Each row is a point on a landscape with many valleys, with its height.
From any point a ball rolls to the lowest of the 2 points nearest to it. It stops when none of these is lower. Distance is the straight distance between rows; heights are no part of it.
Q_347: [147 134 161 122 132 151 167 127 174 141 179 121 138 163  97 192 191  88
 145 164 151 108 101  97 129 101 115 147 131  86  80  89 213 140]  height 42.4
Q_296: [106 150 135 184 131 118 103 119 113 141  94 176 121  98 165 104 169 161
 177 161 117 112  98 131 112 178 159 102 116 133 163 172 134 149]  height 61.0
Q_708: [140  81 145  56 128 158  82 134  71  86  97 134 144 148 141 138 102 147
 110 111  57 155 121 131 118  95 144 121 103 164 152 174  90 135]  height 41.1
Q_638: [150 148  57 130 120 143 112  78 146 110 111  74 107  87 136  70 109  89
  85  94 116 120 164 163 188 132  84 148  85 137 108  93 114 108]  height 16.8
Q_514: [132 157 103 154 105 126  69 167  86 139  99 103 156 108  92 138 156 159
 189 106 103 129 142 152 174 176 118 172  74 139  97 165 123 115]  height 44.5
Q_471: [ 94 130  82 143 151 175 134 116 141  89 156 133 111 128 160  84  50 116
  67 134  49 111  66  90 149 122 122 108  83 137 160 160 135 114]  height 39.6
Q_967: [140 119 121 118 123 124  51 130  88 148  94  95 145 109 154  74 157 118
 121 100 103 144 168 161 160 139  99 116  86 163 134 144 105 133]  height 47.7
Q_172: [109 100 122  64  89 113 151 104 113 106  67  81  98  98 125 108 145 135
 126 153 190 112 204 182 156 173 106 129 160 105  64 135 129 137]  height 10.3
Q_953: [183 106 103 123 135 127 116  98 130 131 105 135  89 147 184 123 106 160
 128 125 174 176 145 127 134  88 170  58 195 163 173 128 112 152]  height 60.8
Q_755: [141 128 172 112 117 140 123 162 115 140 136 122 143 151 159 151 171 161
 137 151 146 142 140 149 149 131 114 127  96 113 117 131 165 159]  height 60.5
Q_531: [159 132 145  75 126 180 180 102 163 120 128  98 119 161 128 174 119 116
 121 183 102  74  99 125 191  93 121 113 116  89 111 130 160 126]  height 71.0
Q_232: [ 77 111 201  96 128  88 153 182 115 142 163 128 149 168 129 118 145 121
 138 128 143 128 156 148 107 163  89 148 115 105 122 133 126 120]  height 55.6
Q_32: [138 115  57 136 108  97  88 123 121 118 116 103  81  46 124 117 142 177
 135  78 133 128 177 156 177 143 120 128 124 127 125 170  45 111]  height 37.6
Q_518: [120 111 133 110 149 102  80 173  85 117 147 114 115  84 124 157 134 169
 126 115 109 150 107 137 167 118  90 118  86 177 100 149  48 141]  height 52.3
Q_587: [146  93 209  37 139 129 187 126 155 132 144  99 142 157 159 158 148 101
  68 147 109 115 110 122 113  86 110 139 130  94 123 108 114 143]  height 66.6
Q_960: [127 122  85 148 105 117 119 113 132 140 122  99  94 155 159  99 132 149
 126  97 177 154 197 180 165 170 121  89 118 110 131 156 107 117]  height 46.0
Q_258: [168 125  97 122 126 164  78 158 108 112 132 129 143 179 131 146 101 129
 141 114 144 183 148 119 116  82 151 124 126 162 117 100 175 124]  height 58.4
Q_230: [144 177  78 218 153 107 113 111 139 118 134 131 110  71 151 111 150 149
 128 116 136 115 109 118 133 175 125 115  70 157 112 127 115 145]  height 56.4
Q_833: [103 141  88 122 146  93 135 132 126  83 149 120  97  75 132 100 153 114
 130 122 156  95 153 154 143 177  86 139  51 133  62 104 125 117]  height 21.3
Q_219: [151 171 115 228 139 179 167  94 190 198 145 120 144 128 123 102 106 120
 118 107 148 117  78  98 152 113 108 120 143 154 158 121 101 131]  height 70.8
Q_382: [153 161 110 129 134 106 137  81 140 143 103  66 126  78 125  70 135  84
  83 118 119  92 148 155 171 145 110 152 117 128 117  91 108 123]  height 7.2
Q_787: [136 126  72 145 147 115  87 102 131 108 150  99  96  87 168  68 105 116
  71  85 122 160 143 144 169 130  96  98  78 181 141 110  94 121]  height 26.1
Q_659: [ 87  94 121  91  95 131 108 164 141 112 136 104 108  71 154 115 129 140
 140 152 130 109 146 164 185 145  57 120  78 102  80 163  74 149]  height 60.7
Q_445: [124 134  80 183 153 110 129  91 159 131 162 111  96 117 167  67  79 121
  72  92 129 145 115 131 166 134 112  74 110 155 171 130  88 124]  height 32.4
Q_533: [ 84 120 104 127 133 102 186  96 161  92 163 121  82 192 119 102  98 127
 122 153 191 109 147 148 142 159 107  69 174 108 111 108 129  89]  height 60.2
Q_377: [139  70 176 105 142 158  98 171 129 118 157 151 155 182 149 191 157 117
 109  72  99 184 103 101  56  59 130 174 132 120 120 102 172 153]  height 46.3
Q_509: [ 95 119 172 170 147 131 149 117 166 193 128 157 133 120 145 128 155  83
 110 118 154 154 104  86  77  96  93 153 211 114 153  85 135 107]  height 23.6
Q_70: [110 135 172 162 124 120 128 118 118 161  83 142 139 122 158  95 162 133
 143 153 111 101 112 122 106 152 150 127 153 103 173 144 128 143]  height 63.3
Q_753: [113  96 130  26  94 151 160 156 100  73 136 136 112 132  86 205  67 156
 141 160 121 139 154 146 118 128 139 129 133 127 107 186 154 130]  height 62.6
Q_314: [142 122  93 147 170 109  80 125 117 113 157 152  91  89 188 121 124 170
 103 121 114 155  81 112 152 108 133  55  87 185 153 131  87 151]  height 63.6
Q_522: [105 144 150 181  98 155 147 116 150 172 112 135 140 164 133 117 165 130
 144 149 142 116 119 125 123 152 121 140 178  60 139 119 169 119]  height 65.5
Q_131: [143 120 128 106 105 134 135 108 123 133  79 101 126 166 130 108  90 128
 114 128  99 129 147 126 130 118 152 137 200  99 184 158  94  84]  height 16.2
Q_454: [171 138 130 103 118 117 130  96 138 158  70  59 131  74 167 101 176 112
  97 141 147 110 162 162 196 140  97 131 101 115  88 105 107 158]  height 19.2
Q_313: [175 135  89 106 114 149 172 116 167 127 151  78  83  92 108 209 128 178
 133 141 175 126 142 159 214 124 101  90 122 115  81 165  98 141]  height 46.6
Q_524: [149 114 184  77 113 132  75 133 112 157  85 123 162 124 163 167 202 123
 103 103  92 146 154 117 120  91 148 160 142  88 115 131 179 178]  height 62.7
Q_67: [133 138 153 170 148 152 131 126 156 167 134 154 146 114 135 141 164 105
 134 146 146 136  89  95  86  97 133 143 144 124 128  76 171 147]  height 29.9
Q_406: [ 92 133  61 117 137  74 129 111 122  52 130 131  56  51 126  95 138 136
 116 116 151 112 164 146 133 164 129 144  88 135  97 105 125  97]  height 30.2
Q_860: [165 112 150  38 128 143 183 108 146 118 132  81 124 156 122 149 102  96
  87 157 129 105 130 122 160  78 113 129 154 115  98 101 126 119]  height 69.5
Q_34: [128 153 100 195 138 126 123 139 157 166 166 111 128 171 112 101  96 141
 145  79 153 155 135 139 143 146 111 116 133 144 148 136  85 108]  height 47.4
Q_679: [ 92 125 137  91 162 103 175 145 144  87 182 169 134 136  83 174  97 100
 151 148  99  91  86 115 105 130 127 128  76 133 105 125 127 131]  height 37.1
Q_12: [109 123  91 120 107  67 155 107 123  89  98 103  70  95 115 115 137 168
 139 129 187 119 185 169 158 184 133 118 171 119  89 149 107 103]  height 21.7
Q_848: [118 146  98 112 145 120 164 134 152  73 181 147 109 119  65 186 121 105
 171 177 124  76  92 119 138 135 132 122  77 126  75 121 169 119]  height 31.0
Q_602: [145 140 107 145 165 109  94 119 117 111 130 143  98  68 197 123 154 152
 105 153 119 125 102 136 140 141 141  90  53 166 110 117 127 171]  height 60.3
Q_489: [ 97  73 182  60  85 145 149 155  97  99 102 150 133 190 134 132 103 152
 134 132  91 138 161 153  89 148 154 145 155  88 167 189 132 110]  height 58.2
Q_369: [ 98 114 126 173 130 134 147  70 149 158  97 161 109 116 163  59 123  87
  86 158 151 118 117 113  79 122 144  95 198 127 177  98 136 121]  height 51.2
Q_911: [148 109 111  47 102 165 112 156  99  80 115 114 116  76  91 203  86 163
 142 155 101 135 138 145 155 103 120 140 106 135  87 172 135 147]  height 65.4
Q_262: [149 155  89 129 115 123 118 134 127 141 112  79 124 111  73 164  95 167
 144 102 101 126 145 146 197 130 119 150 143 114 135 179  55  95]  height 31.5
Q_307: [128 131 116 156 133 111 118 156 112  99 145 183 133 135  91 157 130 134
 195 156 183 165 132 126  77 142 169 135 124 152 110 111 177 135]  height 73.7
Q_217: [129 111 199  83 166 101 145 158 106 127 147 155 164 116 130 169 160 138
 119 148 110 118 101 132 104 109 138 120  71 153 114 112 112 194]  height 66.9
Q_177: [149 162 113 140 115 113 102 149 110 158  91  72 163 102  87 118 168 120
 162 103 140 116 173 149 166 160 110 190  98 125  76 127 127 112]  height 39.4
Q_890: [140 176 166 211 139 147 135 108 157 199 125 103 167 119 134  93 132 116
 107 116 102 101  79  98 145 138 100 148 153 138 166 126  85 132]  height 72.2
Q_252: [ 86 143 136 235 104 216 135 153 139 161 147 189 157 144 125 115 123 113
 146 130 139 128  93  97  88 139  97 146 116 138 153 133 187 116]  height 32.9
Q_927: [132  93 192  80  96 123 111 148  81 124  90 150 163 160 103 159 146 146
 162 113  88 131 147 118  76 130 178 175 187 112 163 172 132 128]  height 55.2
Q_276: [128 139 126 207 115 134 116 123 124 171  86 172 137 106  93 130 185 125
 194 145 173 141 132 106  81 146 152 157 177 126 147 119 157 109]  height 50.8
Q_419: [148 121 159  97 125 117  82 122 139 148 106 131 133 124 184 149 197 101
  87 110 134 172 154 112  94  86 156 134 167 106 105  88 197 161]  height 65.6
Q_473: [132 115 104 108 142 180 143 144 141  95 165 165 160 180  94 169  91 100
 146 125 112 138 103  93  82  85 148 140  84 133 110  86 199 140]  height 50.7
Q_613: [102 136  99 102 140 119 126 142 128  91 166 124 110 127 123 122 100 116
 124 139 137 123 142 157 141 141  97 119  75 134  92 113 137 111]  height 9.1
Q_413: [117 141  97 190 113  98 125 122 117  99 101 169  91 102 154 135 164 181
 185 167 160 127 123 134 126 206 170 102 119 109 118 168 147 125]  height 58.3
Q_766: [ 73  92 145 130 112 170 176 127 138 110 130 196 146 175 123 124  84 116
 138 141  77 107  89 108  56 129 151 127 108  94 170 145 157 128]  height 62.3
Q_838: [201 154  77 151 136 144 165 108 168 126 137  98 102 123 102 203 117 174
 155 130 172 151 121 139 192 100 160 105 144 130 109 146 112 146]  height 52.1
Q_866: [132 146 129 133 151  94 134  94 158 144 146 129 137 105 140  90 153  53
  69 123 158 118 131 103  77 118 134 138 130 131  92  49 164 144]  height 37.0
Q_483: [146 108  82  66 131 175 120 144 110  77 135 133 135 169 109 152  56 111
 113 125  96 148 128 117 120  77 148 137  89 144 108 117 171 119]  height 54.5
Q_72: [140 100 161 181 159 163 130 116 138 191 116 174 114 131 181 123 154 153
 151 126 150 152  77 104 109  91 128  83 172 162 217 116  88 139]  height 67.8
Q_442: [117 111 175  67 110 160 162 154 132 119 156 131 140 155 123 177 154 117
 141 170 130 104 143 154 156 131  98 124  55 101  80 131 178 154]  height 64.3
Q_668: [155 156  94 206 131  91  96 100 116 156  76 139 128  88 104  99 165 122
 189 111 174 121 146 118  93 158 161 141 186 150 143 120 114 110]  height 48.3
Q_770: [159 129 140 194 151 163 159  94 175 214 116 137 124 114 155 132 146 132
 126 129 168 143  80 105 128  88 125 106 182 143 184  92  95 136]  height 69.2
Q_597: [128 121  47 118  95 105 123 120 124  69 118 109  52  48 110 130 127 166
 121 120 138 110 172 153 174 146 132 141 134  99 108 140  98  87]  height 30.7
Q_37: [109 125  51 112 123 129 135 144 119  68 180 143  74  85 112 138  75 170
 107 146  99  99 104 102 157  98 144 112 114 102 137 141 113  88]  height 49.2
Q_658: [ 92 108 129 143 140 141 153 100 149 133 151 140 125 163 162  50  82  63
  63 120 136 142 126  95  76 110 117 109 169 126 160  90 157 111]  height 48.6
Q_437: [119 132 129 177 150 186 121 121 140 134 139 135 143 147 166  81  77 125
  92 115  71 127  61  87 127 109 110 112  97 154 171 148 124 141]  height 35.2
Q_994: [164  97 186 139 145 132 125 150 150 173 158 115 120 180 193 141 165 149
 108  92 151 176 112 118 127  82 100 121 179 126 170 102 114 155]  height 48.5
Q_238: [136 109 175 124 134 123 115 106 126 151  97 112 155 145 148  93 126  96
  94 107  78 142 115  88  83 105 142 151 197 120 188 136  86 103]  height 6.3
Q_57: [207 162  77 178 145 130  76  79 133 149  96 119 119  84 157 125 154 151
 140  99 122 142 110 124 165 117 170  96 123 176 144 138  91 158]  height 59.8
Q_818: [162 152 118 154 129 121  88 134 102 143 101 111 145 141  84 146 113 160
 172  92  97 143 119 117 153 113 151 146 175 153 162 168  65 102]  height 38.4
Q_432: [154 191 141 173 146 146 112 130 139 179 133  80 168 123  97 131 136 116
 116 106  95 104  84 111 164 129  98 171 101 149 112 106 106 130]  height 74.2
Q_805: [132 145 150 155 152  99 170 162 154 143 172 128 121 165 105 156 102 153
 168 129 178 143 119 131 142 128 108 122 162 133 147 125  79 115]  height 52.4
Q_648: [111 123  66 119 137  96 157 123 154  98 172 120  67 127 122 127  63 155
 110 121 145 134 119 122 161 114 125  87 152 126 142 140  82  90]  height 53.7
Q_89: [112 106 162 167 136 139  97 146 134 160 150 189 135 132 181 135 196 113
 139 128 171 176 127 104  60 115 129 117 137 125 127  79 202 162]  height 36.2
Q_512: [160 125 119  56  94 197 135 130 126 100 108  96 118 115 129 186 102 147
 130 180 111 117 141 155 193  96 110 124  99 100  95 156 151 146]  height 68.1
Q_190: [146  98 188  56 154 136 158 150 143 129 147  71 165 173 121 136 121 104
  80 106  95 138 106 114 110  87  86 173 129 128 121 113  67  98]  height 63.0
Q_748: [ 86 105 155  90 146  66  87 171  77 110 131 157 129  71 145 132 158 156
 144 130 107 123 127 147 129 156 125 115  70 166 113 169  86 162]  height 45.9
Q_331: [135 120 201 138 164 101 140 128 146 175 151 114 138 157 194  92 151 121
  88 120 128 141 100 119 120 116  94 105 158 127 176 110  85 146]  height 43.4
Q_129: [ 67 135 137 155 109 129 110 147 109 128 146 165 161 143 140  73 136 111
 127 120 108 117 148 151  93 197 121 127  55 124 128 135 185 136]  height 48.0
Q_665: [ 74 155 105 227 133 148 114 115 137 113 157 179 130  99 147  59  86 108
 109 127 122 106 100 102 100 155 111 108 101 180 148 154 140 130]  height 39.7
Q_740: [108 147 151 121 162  92 174  90 151 133 142 131 141 102 131  93 133  72
  89 160 124  76  99 120 111 139 128 121 108 125 111  86 135 154]  height 42.1
Q_856: [ 90 182 119 173 102 128 139 106 128 141 111 113 159 108  93  76 135  79
 120 121 106  60 141 130 118 179 128 179 119 101 105 123 172 113]  height 29.0
Q_807: [ 92 129  80 127 140  94 172 114 171 108 184  99  78 147 123  93  88 117
 103 112 163 125 149 156 180 151  85  80 136 113 129 129  84  82]  height 57.2
Q_309: [112 112 136  93  97 124  94 127  97 142  95 113 135 147 169  78 158 103
  95 125 134 136 200 161 122 147 129 121 120  93 115 119 176 132]  height 55.5
Q_144: [142 127 116  92 143 152 165 141 160 136 169  83 119 142 120 158  77 141
 116 124 104 127  95 127 204 100  73 116 106 134 123 148  62 107]  height 31.4
Q_90: [187 160 119 128 124 174  92 122 114 128  83 100 150 119 118 172 130 158
 145 151  71 118  97 127 184  90 153 151 103 118 133 145 137 144]  height 65.0
Q_683: [141 115 143  68  84 138 100 124 104 139  79 106 148 110 147 136 188 114
 106 142 138 129 191 153 134 124 142 155 113  87  73 114 190 161]  height 58.9
Q_559: [ 98 137 159 102 113 107 174 139 134 139 122 107 113 125 131 142 146 164
 149 171 148  96 136 163 188 175  97 116 133  82 110 170 102 123]  height 51.8
Q_675: [ 93 122 100 117 129  71  76 153  68  79 118 176 115  50 122 122 159 164
 155 117  94 101 122 130 113 165 174 129  88 150 126 174 119 134]  height 39.0
Q_925: [142  98 180  99 117 148 100 173  85 110 132 154 167 177 100 178 145 152
 154 104  97 162 123 119  76 103 150 179 127 139 134 137 150 140]  height 51.7
Q_13: [108 148  89 211 115 189 131 134 146 146 145 164 139 153  92 105  86 100
 146 125 160 132 122  97  91 129 118 140 145 144 127 108 182  90]  height 29.2
Q_24: [151 145  98 180 149 147 101 119 134 159 152 109 131 161 100 129  82 156
 146  64 116 166 109 113 157 108 136 117 149 160 169 155  56 112]  height 43.3
Q_698: [139 116 149  78 122 120 140 109 125 124  92 140 169 115 103 150 137  96
  97 131  70  91 129 118  91 108 172 153 104  96 119 107 151 161]  height 58.0
Q_760: [102  99 187  54  93 144 163 140 134 134 137 113 145 176 123 158 165 104
 105 149 119  98 165 151 138 135 102 139 115  51  90 122 177 136]  height 66.8
Q_827: [ 76 141 119 213 123 194 150 100 141 144 129 194 131 105 156  78 107  99
 102 158 137 102  89  96  83 134 122 110 109 155 151 129 181 140]  height 36.5
Q_795: [ 92 157 104 160 106 133 141 116 138 120 150 142 156 155  75  84  94  67
 128 123 127  88 140 112  86 158 131 161 140 109 113 110 181  93]  height 24.2
Q_446: [146 141 133 115 149 184 147 125 166 136 171 128 160 159 109 162 134  70
 112 139 114 107 103  88 115  87 127 134  85 113  90  76 209 139]  height 46.9
Q_390: [132 159 130 152 158 117 165  86 149 140 115 145 127  74 113 110 109  92
 122 167 110  86  69 106 105 116 154 142 152 147 139  97 111 133]  height 46.1
Q_96: [102 149 146 112 158  76 166 135 125 105 142 156 142  75  80 169 124 131
 153 160  81  81  71 116 111 137 155 146  95 131 119 137  94 146]  height 42.9
Q_107: [183 152 158 114 141  86 117 166 105 141 123  95 157 113  74 178 161 149
 167 127 172 145 152 122 132 120 141 167 162 164  98 121 119 143]  height 64.2
Q_102: [120 126 108 127 125 150 115 115 118 113 135 110 141 169 141  64  69  77
  76 102  91 148 146 120 113 122 118 133 125 132 159 116 141  96]  height 45.1
Q_557: [125 116 121 190 174 152 119 134 128 147 142 194 116 114 141 126 107 140
 160 133 151 163  69  93  92  96 122  86 134 207 178 111  97 130]  height 69.6
Q_616: [134 188  73 195 151  85 148 105 157 119 149 105  93  49 108 112 126 143
 116  97 123  82  97 127 160 163 113 148 106 131 117 128  77 101]  height 52.7
Q_808: [124 136 145 133 137  74 178 139 150 123 150 128 109 155  93 144 125 131
 164 163 216 140 143 124 106 135 129 118 203 128 105  96 117 113]  height 56.6
Q_831: [120 173 136 136 117  97 143 132 124 147 106  90 166 111  79 110 173 101
 152 132 132  76 152 138 140 177 126 187 111  94  77 114 156 109]  height 34.2
Q_428: [134 131  88 150  96 114 125 140 108  91 119 140 102 143 137 147 157 165
 178 148 196 162 173 155 130 200 143 116  99 121  83 145 182 122]  height 54.6
Q_122: [164 141 117 139 150  90 100  93 126 142 105 137 134  87 149  91 159  83
 101 129 159 134 135 115  74 104 174 129 162 164 111  52 143 153]  height 41.5
Q_467: [107 125 102 122 130 119 102 180 125 115 163 104 114  68 121 153 141 163
 136 125 121 124 111 148 191 139  64 125  55 127  80 152  66 127]  height 56.9
Q_23: [129 134 101 117 116  79  83 118  74  94  77 164 118  81 124 117 142 151
 180 125 104 111 143 139 113 155 193 129 143 150 142 175 132 122]  height 33.0
Q_789: [136 144 143 106 124 119 173 117 145 109 135 138 149 133  70 178 158 103
 161 179 144  88 114 119 123 129 155 142 131  98  82 111 184 141]  height 37.5
Q_769: [117  79 182  50 105 169 137 184 100 105 118  97 131 150 121 177 101 178
 146 135  82 144 121 148 141 135  81 157 128 122 139 203  73 121]  height 51.0
Q_479: [138 115 122 110 122 106 142  84 144 135 109  99 105 159 172  78 129 112
  66 134 175 147 171 157 141 121 130  86 179 105 130  86 136 115]  height 37.4
Q_670: [146 122 166 145 144 135  74 125  94 143 116 164 147 149 168 108 159 145
 163 102 112 151 105 105  99 111 134  88 162 175 192 129 102 139]  height 65.7
Q_639: [118 104 151  96 112 109  58 157  77 141 114 132 147 154 159  82 157 123
 129 100 138 168 194 152 118 148 119 118 120 143 137 135 142 125]  height 52.0
Q_218: [113 125 122 164 172 120 146 159 134 122 161 192 115 117  96 161 110 135
 193 163 180 161  82 103  77 110 135 115 136 181 138 101 123 127]  height 71.5
Q_236: [119  79 169  48 118 149 101 157  69  94  98 129 117 100 141 173 112 178
 120 137  58 136 114 137 134 118 130 124 120 152 142 208  70 147]  height 46.2
Q_474: [ 66 102 146 105 103 137 156 144 120  97 122 160 142 187 114 108  77 120
 136 130  73 118 119 130  76 158 143 146 127  85 171 170 122  93]  height 60.6
Q_738: [138 126  72 152 116 117 124  69 143 121 104 115  87 155 179  76 121 139
  96 113 184 154 178 167 153 144 146  60 152 120 145 114 133 124]  height 41.8
Q_612: [156 137  97 121 172 157 140 128 144 115 152  94 143 151 109 132  59 120
  94 104  72 135  49  89 168  84 106 136  95 171 125 117  77 109]  height 20.6
Q_269: [159 128 166  88 117 113 142 110 143 163 110  75 119 127 175 122 180 115
  74 140 180 141 165 153 161 119 104  99 159  97  91  91 136 146]  height 30.1
Q_617: [ 99 121 152 129 112 105 136 106 133 143  92 166 166 123  91 125 137  82
 118 126 104 100 136 102  55 123 173 163 166  87 132 105 159 136]  height 55.3
Q_239: [134 144  95 104 103 111 147 105 130 123  90  82 103 130  96 124  79 132
 120 119 122 111 165 155 173 127 135 137 187 100 152 151  89  77]  height 23.3
Q_544: [199 169 126 127 138 146 109 147 116 130 119  91 165 112  69 195 151 143
 162 143 121 135 115 128 167 103 139 173 103 148  86 114 139 143]  height 68.0
Q_284: [147 131 116 159  89 182 105 155 131 141 139 139 140 203 133 143 123 148
 165 123 156 166 141 130 139 125 137 132 138  98 138 115 202 119]  height 61.6
Q_969: [158 143 130 124 136  55 146 144 110 118 121 111 118 109  92 145 151 139
 167 140 213 148 173 134 106 149 146 134 169 157  85 111 118 135]  height 60.4
Q_158: [ 55 140 131 171 144 100 116 144 115 104 169 174 138 122 130  67  88 109
 117 117 106 117 107 123  84 174 110 127  84 158 145 149 132 122]  height 43.5
Q_319: [155 144 127 120 133 141 177 132 182 171 161  71 108 141 129 167 130 154
 135 128 154 118 129 163 222 126  77  98  98 109 103 151  72 130]  height 39.9
Q_8: [140 125 188  89 105 152 163 151 114 137 120  99 127 161 144 173 141 171
 140 163 132 127 134 149 167 130 117 129 157  97 145 161 135 149]  height 56.5
Q_17: [122  94 178  88 159 115 148 135 138 123 155 178 158 145 151 155 136 105
  89 133 112 133 101 112  69  90 145 103  79 137 127  83 150 190]  height 63.7
Q_18: [ 95 134 164 120  90 140 139 127 141 147 125 130 149 173 118 142 179 111
 125 139 135 116 147 130 123 151 130 154 150  45 104 120 211 123]  height 67.3
Q_568: [133 104 107 119 138 117 134 130 132 115 143 132  77 141 170 142  75 176
 118 129 138 160 128 129 157 108 141  66 155 138 168 165  83 126]  height 57.3
Q_71: [209 148  53 158 141 131 112  99 146 135 132 111  96  85 118 186 139 191
 143  95 164 163 132 140 178 113 178 105 125 152 114 165  83 151]  height 56.1
Q_365: [117 130  92 100 113  86 102 119  86  83  86 134 115  98  89 104 114 115
 147 115 132 116 187 158 107 148 172 169 139 136 120 126 148 111]  height 25.9
Q_464: [173 124 114 184 114 214 120 153 141 153 127 137 146 186 112 172 124 171
 187 120 125 159  81 113 150  91 131 152 142 122 170 128 163 130]  height 64.4
Q_221: [ 78 111  83 120 126 136 104 149 106  74 164 164 105 106 140 121  70 159
 107 138  62 111  87 104 137 128 139 117  87 107 157 171 110  96]  height 44.9
Q_761: [ 88 146  75 119 105 131 131 104 119  77 118 138 117 139  88  96  72  99
 132 126 108 105 158 145 115 154 156 153 134 108 132 124 166  89]  height 17.9
Q_48: [133 128 111 143  90 124 100 159 111 132 135 121 108 166 141 133 134 175
 172 116 168 169 181 168 153 170 126 101 128 131 137 170 134 113]  height 50.1
Q_106: [125 141 113 126 119 144  87 115 100 126 116 117 170 133 102  88 100  78
  92  95  76 134 152 118  96 112 143 173 100 140 123 105 162 120]  height 40.8
Q_410: [133 100 105  64 115 136  77 118  73  84  85 138 155 121 110 114  98 103
 107  98  55 137 165 146 107  98 166 149  99 150 137 135 131 123]  height 34.8
Q_457: [180 121 126 113 124 111  79 108 101 126  91 169 114 117 171 115 165 146
 154 130 161 150 150 113  99 105 174  77 191 170 164 125 128 150]  height 63.2
Q_592: [167 146 119 168 146  93  86  97 116 159  98 125 142  97 122  82 147  93
 137 101 141 133 125 101  88 110 157 141 190 177 155  95 102 119]  height 45.3
Q_247: [151 142 135 139 148 180 149 121 154 146 140 111 145 167 140 120  97 118
 109 139  88 121  73  92 140  94 109 130 128 127 147 111 131 119]  height 29.7
Q_43: [127 114 115  77 102 127 162 125 108  74 118 144 108 151  88 164  82 139
 153 161 158 137 157 138 105 120 172 133 176 118 116 134 175 118]  height 60.0
Q_889: [112 109 215  99 147 119 141 182 113 148 160 102 161 179 120 139 144 123
 128 104 111 139 124 124 106 127  89 177 132 117 135 128  86 118]  height 59.2
Q_62: [140 159 158 157 143 148  78 170 104 157 142  82 180 163  84 145 139 130
 141  91  94 141 107 122 155 126  90 178  86 156 103 113 108 125]  height 76.3
Q_188: [114 121 172 157 131 124  98 148 124 171 127 137 152 159 129 106 143 107
 141  93 125 153 131  89  71 111 124 164 200 119 166 116 121  96]  height 16.0
Q_870: [112 138 151 110 140  98 181 131 159 138 156  92 106 128 144 141 157 130
 135 170 169  87 133 160 191 170  68  89  92 105  80 128  96 133]  height 47.0
Q_4: [144 139  94  83 151 131 159 131 153  84 180 119  91 108 106 180 106 128
 126 168 142  95 108 129 174 104 115 104  86 138  70 120 142 120]  height 23.0
Q_957: [127  74 165  86 122 114 166 119 155 117 106 177 170 144 118 164 134 101
  79 109  62 114 107  92  38  80 157 117  98 110 146  88 142 171]  height 60.9
Q_916: [ 95  73 182 136 138 139 110 153 140 145 152 193 132 161 169 168 173 105
 130 102 136 173 114 101  51  89 120 153 154 104 146 101 190 159]  height 41.2
Q_216: [ 94 102 153 155 127 137 149  80 137 172  78 191 138  82 134 102 152  85
 100 148 113 105 110  98  38 107 168 125 168 111 162 102 152 148]  height 53.1
Q_570: [ 96 119 156 110 131 108 185 123 151 123 161 126 123 188 108 119 117 103
 128 152 172 113 137 121 102 129 118 118 195  93 122  97 134  95]  height 59.5
Q_686: [139 179 119 152 152  73 156 114 134 124 107 119 125  58 100 133 131 133
 145 157 117  77  83 122 153 150 151 153 143 125 126 128  79 124]  height 48.4
Q_426: [136 108 146  90  82 115 120 153  93 128 111 116 111 157 122 140 116 173
 155 121 174 163 205 159 129 156 130 114 186 138 140 167 130 120]  height 53.8
Q_490: [112 136 154 173 159 109 143 113 157 165 162 105 130 145 191  61 115 119
  81 118 135 137 106 132 146 149  86  79 111 143 173 126  93 140]  height 38.1
Q_475: [173 168  86 176 115 158  82 103 125 141  80 116 130 114 134 121 126 145
 147 123 108 129 125 131 161 134 160 123 127 128 144 138 144 132]  height 62.2
Q_625: [157 120  85 111 118 102  63 133 101 127  96  89 118  72 118 105 127 141
 137  80 129 141 186 158 173 120 103 135 119 174 115 142  52 127]  height 42.8
Q_381: [115  99 166 101  86 112 144 141 107 121 112 139 117 166 119 150 139 157
 155 160 175 152 166 138  97 142 161 128 228 101 143 144 168 128]  height 57.1
Q_200: [ 75  91 163 156 116 173 118 129 121 137 132 188 164 168 147  84 109 102
 105 105  82 133 105  95  40 128 132 134 114 135 184 140 154 131]  height 64.1
Q_422: [ 53 121 155 107 117  92 154 157 113 128 155 158 156 153 113 110 148 103
 141 129 128 105 150 154  97 193 116 134  53 103  96 129 169 135]  height 51.6

For each start below, name the point where the ball stops.
Q_17 | Q_410
Q_760 | Q_612
Q_475 | Q_612
Q_284 | Q_613
Q_805 | Q_238
Q_927 | Q_238
Q_683 | Q_613
Q_18 | Q_382
Q_232 | Q_761
Q_531 | Q_382
